Each row is a point on a landscape with many valleys, with its height.
A ball rolls from a point to the lowest of its 5 nearest points, and stops where none of them is lower. Distance is the straight distance between rows; heights are no part of it.
Gib h=3.74: [112  90 112 121  89  98  73 127 134 154 167 116 157 139]
fif h=3.20: [113 134 126 148 198 148 183  66 126 140 128 178  98 119]
zovi h=3.87: [146 180 138  99 106 156 110 157 133 115  90 127 117 106]
vakun h=2.79: [140 143 140 117 183 154 111 125 119 121  87 120 115  66]
gimo h=4.06: [119 129 148 141 167 110 160 111 139  97 130 117 129 181]
Tuf h=2.69: [116 145 138 102 192 117 143 115 129 130 129 120 145 124]
Ved h=2.53: [120 144 135  97 191 134 134 127 128 136 105 123 129  95]
Ren h=3.29: [126 109 150 147 176 115 163 109 151  88 121 112 109 173]
gomi h=3.75: [120 161 125 103 157 106 155 114 126 129 136 122 151 164]
Makab h=4.83: [122 151 168 155  39 122 106 164 150 124 155 129  91  69]
ros h=3.36: [ 91 202 190 138  80 136 124 151 144 133 114 148 124  77]
ratun h=2.67: [124 107 155 163 192 135 184  70 140 105 130 139 100 139]
zinek h=6.16: [144 117 101 106  77 131  88 164 138 161 143 107 116  98]
siza h=0.27: [132  21  85 125 113 144 136 136 114 149 138  75 151 198]
Voko h=4.49: [140 110 131 137 152 121 168 122 138  88 117  99 102 196]
gon h=1.00: [147  36 115 145 103 103 117 157 128 121 139 102 164 175]
git h=4.07: [152 169 114  86 124 131 136 135 130 150 134 129 142 130]
fab h=2.74: [122 160 126  89 156 128 131 141 122 144 112 116 137 112]
Givol h=1.55: [163 123 119 150 106  99 145 117 123 118 158 130 146 182]
Fuz h=2.16: [107  63 120 123  76 109  74 141 132 118 155 132 178 168]
sib h=2.08: [125 143 139 128 145 102 161 114 124 109 138 122 134 173]
vus h=2.23: [110 129 133 141 199 123 174  80 129 133 128 138 119 104]
Debos h=4.69: [101 156 114 138 204 148 185  72 118 142  94 203  89 131]
Dut h=1.75: [153  72 112 159  92 100 118 128 128 113 160 126 157 164]
Dom h=3.86: [ 95 189 177 168 135 150 106 132 153 127  80 143 139  58]
Noz h=3.28: [140 142 116 137 194 161 138  98 100 127  97 158  98  62]
Tupek h=4.85: [ 84  98 116  93  71 121  64 163 136 166 147 106 140 126]
goza h=4.20: [131 181 161 142  63 146 113 154 148 116 122 134  99  91]
Tir h=2.27: [131 129 125 112 202 144 142 100 114 136 113 136 121  79]
gupef h=5.80: [137 124  99 112  94 120  84 137 133 170 168 111 131 114]
Vaf h=1.73: [122 131 128 128 205 140 168  83 113 140 120 147 115  91]
Tiru h=2.70: [140  92 115 146  98  93  98 117 133 142 178 126 158 159]
gisol h=6.01: [155 160 104  98 107 124 110 141 122 159 154 119 134 116]
regu h=1.91: [107 195 183 141 109 158 103 144 146 102  86 136 131  84]
laf h=0.47: [138 161 143 179 165 175 113 110 114 114  86 136 118  56]
Metin h=5.86: [ 74 113 119 103   7 119  80 205 109 109 124 110 100 115]
Bukit h=1.68: [139 114 125 127  60 131  82 176 144 143 133 107  95  89]
tokob h=5.97: [154 144 120 129 112 102 148 118 125 123 154 133 150 172]
rak h=1.89: [125  45 132 115  75 111  95 161 123 104 142 119 182 188]
vimok h=5.16: [145 133 111 120  99 107 115 126 125 156 171 130 145 133]
Lapi h=6.00: [164 102 100 146 116 115 170 130 120 101 139 114 108 204]
bapo h=4.68: [ 75 188 177 161 133 126 114 143 134 163  77 166 136  35]
fet h=3.80: [171  88 103 157 105 111 149 133 113 113 143 119 132 189]
nez h=4.52: [145 162 100 130 202 156 153  93  94 119  84 183  82  89]
rur h=0.69: [146  23  86 144 104 126 136 151 118 136 135  88 137 182]
mibu h=3.60: [130 166 114  92 146 106 146 121 126 141 141 127 141 142]
gapo h=2.68: [166  85 103 154 100 110 136 131 116 111 156 119 144 167]
Nesot h=2.92: [137 168 134  84 147 145 121 149 131 126  95 115 128 107]
zese h=5.48: [ 75 105 111  75  30 143  72 158 110 147 159 126 148 152]
Zaku h=3.34: [132 174 150 114 149 156 101 151 136 108  83 118 126  94]
tok h=3.13: [124 123 142 166 182 160 190  62 147 112 131 170  91 151]

Call two points neighbours if one is among the 5 nearest of the other. Go from one point of each pair to the other, from neighbour to neighbour, staying as low as possible. Name the highest point that can't be avoided.
Bukit and regu: goza
regu and Givol: Voko
sib and Vaf: Ren
laf and regu: Zaku
laf and Vaf: Tir
Givol and siza: Dut
